Points, in no order, along strands that fork, close into loops and pass close to each other.
In the rows, 128 means zero.
Two points are linked if the straight distance between their rows is under 95.7. Some points are linked to none.
z_55: [118  90 140 108 134 153 125 121 103 121 136 172 132 136 156 127 141 130
 138  82 110  92 102 125 117 181 126 128  95 134 118  94]
z_149: [107  99 137 122 128 161 155 117 123 145 134 135 158 133 105 136 114 127
  91 126 133 122  77 141  67 139 162 129 121 125 116  99]
z_748: [124 113 175 144 135 126 167 154 112 116 128 123 154 104 133 120 159 121
 125 117 154 124 112 135 136 143 153 149 126 125 131  93]
z_9: [131 134 151 115 128 127 118 142 131 129 127 133 123 114 153 105 154 136
 151 110 119 131 145 125 172 153 112 128 110 118 140 109]
z_123: [171 138 163 202 187 103  96 150 152 118  98  85 146 154 162  82 139 146
 157 160 102 120 174 114 207  89 167 178  94 140  97 125]
z_227: [128  98 150 177 160 122  92 145 138 146 109 110 163 132 184  83 108 144
 145 149 105  90 152 124 199 127 151 161  87  99  87  82]
z_177: [104 144 102  88 112 163  89  74 145 112 154 148 105 135 116 127 102 170
 129 100  99 125 107 113 117 168  85  70  81  94  94 153]
z_94: [142 101 161 146 129  95 214 165  60  99 151 108 160 102  94 178 149  78
 115 105 203 109 143 135  85  97 168 159 188 153 152 125]
z_304: [163 104 104 189 138 121 179 169 148 109 131  80 175 134 102 136  95  94
 114 213 162 120 145 140  96  65 170 168 192 140 137 112]
z_788: [172 163 109 164 136 100 120 123 171 133 109 111 125 139 131 103 124 123
 144 204 118 173 152 129 110  67 147 137 174 145 148 169]
z_588: [119 121  91 117 102 126 191 120 101 151 133 107 150 146  60 163  98  84
  50 170 145 131 105 160  48  76 166 142 186 142 148 143]
z_562: [171 153 151 191 184 111  85 139 178 121  98  88 127 157 130 109 141 156
 157 163  87 156 165 125 192  66 169 169 107 139  92 152]
z_274: [141 144  88  92  84 146 102  74 133 134 136 161 100 140 102 155 117  90
 143 142 118 162 120 147  83 131 105 113 155 155 172 168]
z_994: [120 136 148  92 105  80 195 113  71 131 143 143  94 108  95 187 156  94
  98  79 150 138 121 112  53  80 149 138 172 166 155 164]
z_281: [ 76 165 167 126 133 136 136 124 143 134 146 142  99 119 108 102 131 218
  77  70 120 115 104 112 150 150  93  76  73 104  62 132]
z_581: [108 112 138 117 138 151 103 118 137 147 132 142 123 129 164  94 110 181
 120  79 103 100 116 128 160 160 115  99  84  95  89  94]
z_162: [108  82 138 141 147 138  92 130 128 154 122 141 139 128 195  83  96 169
 135  81  99  73 116 140 182 166 117 120  86  89  86  67]
z_819: [116  68 166 164 147 154 133 158 101 135 125 120 177 117 167 108 123 124
 120 120 156  85 106 152 144 154 156 151 120 113  90  52]
z_381: [105 153 179 117 140 105 146 144 142 129 131 135 106 104 125 112 161 175
 104 107 136 136 127 111 144 115 132 130  95 116 113 124]
z_713: [128 131 130 137 144 119  77 139 160 135 110 126 113 125 178  69 115 168
 152 141  97 118 172 102 222 134 106 127  82  94 109 129]
z_587: [163 139 107 165 180 118 114 121 184 131 109  93 135 178  86 128 107 137
 109 201  89 169 124 125 113  42 200 169 139 139  85 164]
z_620: [143 124 111 113 105 139 113 121 119 129 125 139 145 125 132 141 128  87
 159 140 133 142 115 143  95 155 123 138 150 151 166 125]
z_777: [150 135 108 100 103 123  97 125 119 108 125 156 105 128 144 143 157  99
 190 105 118 144 148 130 126 175  86 122 136 159 187 143]
z_288: [121 132 183 124 129 109 168 149 125 130 122 128 131 106 125 131 163 141
 118 117 143 137 124 131 126 117 146 139 124 128 133 122]
z_987: [175 117  65 134 108 146  92 130 117 133 117 126 160 136 150 155 100  58
 192 169 132 139 124 158 106 153  98 144 173 168 184 117]
z_441: [ 88 145 140  97 116 135 151 110 136 143 135 152 110 118  84 147 136 153
  81 117 126 148  87 121  73 108 139 114 113 123 113 144]
z_368: [146 115 116 100 112 125 114 129 101 110 139 167 110 137 139 148 151  81
 168 110 118 118 127 136 101 173 115 131 135 174 172 127]
z_266: [109 133 126  95  93 132 147  93 109 115 159 188  85 139  90 160 146 123
 104  77 115 118  90 109  70 148 124 120 109 155 126 153]
z_352: [170 162 114 169 189 107  84 109 195 131 107  90 110 172  88 120 120 160
 132 174  80 179 142 118 133  43 183 150 130 139  83 190]
z_78: [ 96 165 115  94 106 107 153  92 142 162 132 135  98 131  68 145 118 129
  76 163 126 182 107 126  54  56 143 118 158 124 129 183]
z_855: [112 117 100 125 113 142 174 122 134 155 122 103 152 146  61 152  97 100
  70 191 143 142 103 148  60  72 171 144 172 124 125 136]
z_898: [115 109 174 142 152 134 128 146 104 132 124 126 127 117 189  89 145 150
 119  76 128  89 121 138 195 159 126 122  88 110 112  76]
z_351: [111 192 105  94  84 119 113  77 149 122 147 140  74 120  76 147 143 141
 125 125 133 174 133 102 105 116  87  81 144 127 138 186]
z_426: [ 79 141 121  93 115 164 143  91 148 150 150 158 108 136  72 141 107 147
  77 125 109 142  71 135  57 112 140 104 107 108  96 156]
z_411: [ 80 180 155 118 125 128 122 123 153 119 141 135  83 118  92 122 143 210
  91  80 119 134 119  91 154 153  81  71  88 100  83 150]
z_247: [ 85 166 162 154 162 126 105 131 160 126 130 119  81 113 136  78 142 219
  96 115 103 110 150  94 217 122  89  85  59  95  66 147]
z_997: [127 150 107  89 100 147  93  86 144 132 133 161  91 133 115 136 123 117
 150 132 119 153 122 123 107 147  96  99 123 124 141 161]
z_244: [121  86 142 148 144 137  84 144 124 154 107 114 158 127 193  81  90 151
 141 133 112  84 136 130 183 156 133 141  87  86  91  72]
z_81: [158 119 115 130 108 102 184 133  88 114 137 113 139 118 112 175 143  70
 123 130 175 134 127 144  75 107 138 147 201 182 178 143]
z_84: [102 122 107  91 126 166  85  94 141 132 146 146 114 139 146 115 102 186
 134  78  95 108 112 125 137 178  94  91  74  89  94 130]
z_125: [153 129  99 115 133 124  68 143 123 122 111 128 146 121 187 114 119 110
 205 134 117 136 168 134 175 178  85 132 126 124 174 109]
z_682: [127  84 169 156 148 149 165 163 111 119 135 115 176 111 135 116 141 127
 118 128 158  99 108 138 136 132 169 151 125 113 100  74]
z_306: [122 101 120 118 144 117  84 149 112 129 113 128 124 131 207 103 118 145
 172  78 104  91 141 128 217 184  81 110  96  99 134  92]
z_152: [108 166 105  90 100 158  90  85 142 120 151 151  87 136 102 136 117 148
 142 113 115 145 117 105 116 157  83  72 104 107 115 164]
z_790: [148 113 117 110 141 118  79 158 109 116 113 128 135 124 205 120 141 115
 189 101 117 113 157 131 200 193  88 127 113 119 163  97]
z_662: [164 167 149 175 183 107  92 132 182 120 105  96 106 153 103 102 137 165
 136 165  96 165 151 107 169  55 167 161 109 146  86 175]
z_677: [170 148  99 150 144 107  62 151 170 117  95 111 128 129 186  76 116 137
 209 166  99 142 191 108 212 133  95 142 113 110 141 148]
z_861: [164 106 108 183 131 127 175 169 125  88 134  88 186 113 119 138 114  85
 131 185 185 121 144 145 108  93 148 163 203 138 160  97]
z_551: [128 149  82  93  84 137 153  76 119 151 129 143 105 153  88 158 110  83
  91 145 128 158  99 160  54  90 126 120 177 160 158 178]
z_85: [148 113 136 154 124  98 194 156  97 105 146 103 162 103 108 165 144  74
 123 133 196 127 144 142  86  91 151 148 201 154 165 125]
z_163: [117  91 130 115 132 166 133 121 119 137 129 148 151 127 132 134 126 119
 126 114 128 105  87 135  96 160 152 137 112 126 112  93]
z_969: [104 149 182 130 145 122 136 136 140 139 125 136  98 106 139  91 160 189
  99  95 118 117 143 104 175 129 111 114  79 111  97 130]
z_712: [ 94 115 117 101 114 182 132  92 136 147 138 157 140 146  98 131  97 135
  95 113 104 120  58 145  53 137 156 112 112 118 101 123]
z_901: [140 111 162 196 176 113  89 152 142 140  95  98 152 149 187  78 126 147
 146 161 102 102 169 121 224 109 154 171  84 107  81  96]
z_781: [112  91 149 125 132 149 184 132 104 125 140 130 162 120  91 154 140 109
  88 114 151 112  81 141  73 120 181 141 133 125 110 105]
z_559: [122 107 124 124 137 133  75 133 139 132 112 129 124 132 184  90 104 160
 162 113 102 105 160 120 200 161  94 111  82  84 111 113]
z_456: [113 136 140 101 112 125 166 120 124 141 129 138 121 115  91 156 142 117
  90 126 144 155 110 127  70 103 151 127 144 132 141 141]
z_505: [128 133 111  86  86  99 178  82  82 134 141 156  95 134  80 188 144  80
  92 106 144 140 115 128  47  89 143 138 181 174 165 171]
z_136: [136  99 166 140 136 128 140 161  83 103 122 127 145 108 158 133 168 109
 146 101 154 108 129 139 145 162 141 148 127 134 137  89]
z_881: [156 129 121 135 112 118 140 135 127 124 125 119 149 112 136 133 128  97
 154 163 144 152 141 139 104 126 133 139 169 151 179 126]
z_876: [115 106 100 145 141 151 167 139 157 148 126 112 176 157  69 138  93 113
  71 207 125 127  89 137  71  78 187 155 138 119 107 119]
z_376: [167 129  85 122 132 113  52 147 153 127 101 121 149 123 200  99 104 118
 211 166 110 146 169 127 182 152  85 136 130 109 161 123]
z_91: [126 171 120 100 116 126  97 130 138 108 134 138  86 129 140 124 144 155
 167  91 117 137 166  86 186 179  64  79  99 124 160 152]
z_831: [108 141 113 105 126 153  79 105 167 142 126 143 121 135 123 100  99 161
 137 149  94 130 122 115 137 138 113 105  89  82  90 144]
z_903: [162  96  80 130 120 156  81 136 103 119 122 133 173 135 157 163 113  62
 200 150 134 115 119 157 108 181 109 151 161 157 157 104]
z_934: [ 82 151 155 139 150 144 116 124 161 141 143 143  97 118 127  73 122 218
  85  87  96 114 122 109 185 129  98  91  63 102  45 124]
z_608: [122 102 125 152 141 132 170 145 140 125 128 108 176 133 102 131 112 112
  99 187 148 121 114 135  91  94 175 152 144 123 122 114]
z_278: [173 119 103 166 122 122 142 159 119 108 134 101 171 117 133 148 117  65
 162 166 167 135 135 149 104 123 130 150 196 155 180 105]
z_469: [116 153 124 113 137 126 107 131 143 119 123 133  83 117 161 108 141 180
 145  91 118 120 169  98 212 175  65  76  88 101 129 140]
z_109: [122  78 165 152 151 140 123 152  96 134 128 123 151 114 179 109 136 135
 128  94 136  80 116 140 166 172 139 138 101 114 104  52]
z_92: [133 120  91 119  92 116 208 120  70 134 145  96 137 133  75 186 110  63
  74 148 168 123 125 157  41  75 154 146 205 158 165 140]
z_996: [121  91 141 131 125 137 197 145  99 123 138 115 164 123  78 170 122  84
  79 140 173 114  98 143  66 102 173 148 158 130 138 114]
z_425: [ 92 154 143 136 153 124 104 134 155 124 124 123  85 118 155  89 134 200
 122 107 108 110 171  89 234 148  63  69  69  98  98 142]
z_989: [133 107 138 143 124 131 180 157 122 126 125 106 170 114 101 150 132 101
 104 164 165 132 123 136  87 105 168 149 164 128 131 114]
z_715: [108 193 130 102 101 109 117 109 150 128 141 136  71 113  92 136 155 159
 121 112 141 168 143  92 130 125  87  87 121 118 135 181]
z_5: [145 156 113 103 116 115  97 137 131 107 126 151  83 123 149 133 158 123
 183 103 109 151 168 114 173 180  73 101 127 139 188 148]
z_499: [ 96 186 154 100 108 113 131 114 149 120 149 145  72 116  84 139 159 190
 105  89 132 146 130  93 129 138  95  81 101 122 120 171]
z_894: [144  86 109 136 131 145  98 148  98 114 127 128 169 136 164 145 114  79
 180 123 139 106 118 143 121 183 128 151 141 146 143  81]
z_356: [142 142  86  94  76 115 173  70  88 135 138 149  99 152  83 181 130  71
  84 127 141 156 107 153  47  98 136 129 191 196 170 175]
z_150: [104 127 177 150 147 123 135 148 128 136 117 127 124 111 164  77 146 172
 115 107 115 101 131 131 202 132 126 134  88 112 106  97]
z_487: [121 138 149 103 111  90 181 127 105 131 139 134 118 109  97 164 158 101
 102 106 158 144 118 126  69  97 152 139 158 144 153 153]
z_959: [146 135 123 150 154 100  72 152 159 130 100 114 127 134 198  80 117 153
 184 148  99 122 194 107 234 134 102 139  91 106 127 128]
z_676: [161 120 105 132  92  98 201 128  65 112 144 101 137 120  91 188 133  51
 100 119 174 126 139 153  57  90 146 149 223 180 179 152]
z_43: [151  93 132 140 137 135 116 166  97 104 128 124 168 125 171 133 140  92
 173 116 153 110 132 144 150 182 129 145 136 136 147  72]
z_235: [134 152  70  97  79 149 122  65 133 152 126 151  99 158  93 164 102  78
 118 156 120 169 106 151  69 114 111 115 170 157 161 179]

How many points has the smallest loop of links through each point below? Write 0 if it is on no loop.
z_288 => 9
z_713 => 8
z_781 => 0

A tip is a point with one link. Name the tips that can be reached along the links from each point below, in the order of the rows.
z_356 => z_55, z_94, z_587
z_748 => z_987
z_499 => z_304, z_351

A fork is a point with three links, a tip a point with one. Leave the first point through the second and follow the links. Name the first fork or tip that comes.
z_85; z_81 => z_149
z_281; z_934 => z_304
z_682; z_819 => z_748
z_5; z_91 => z_351
z_274; z_997 => z_587
z_608; z_876 => z_94
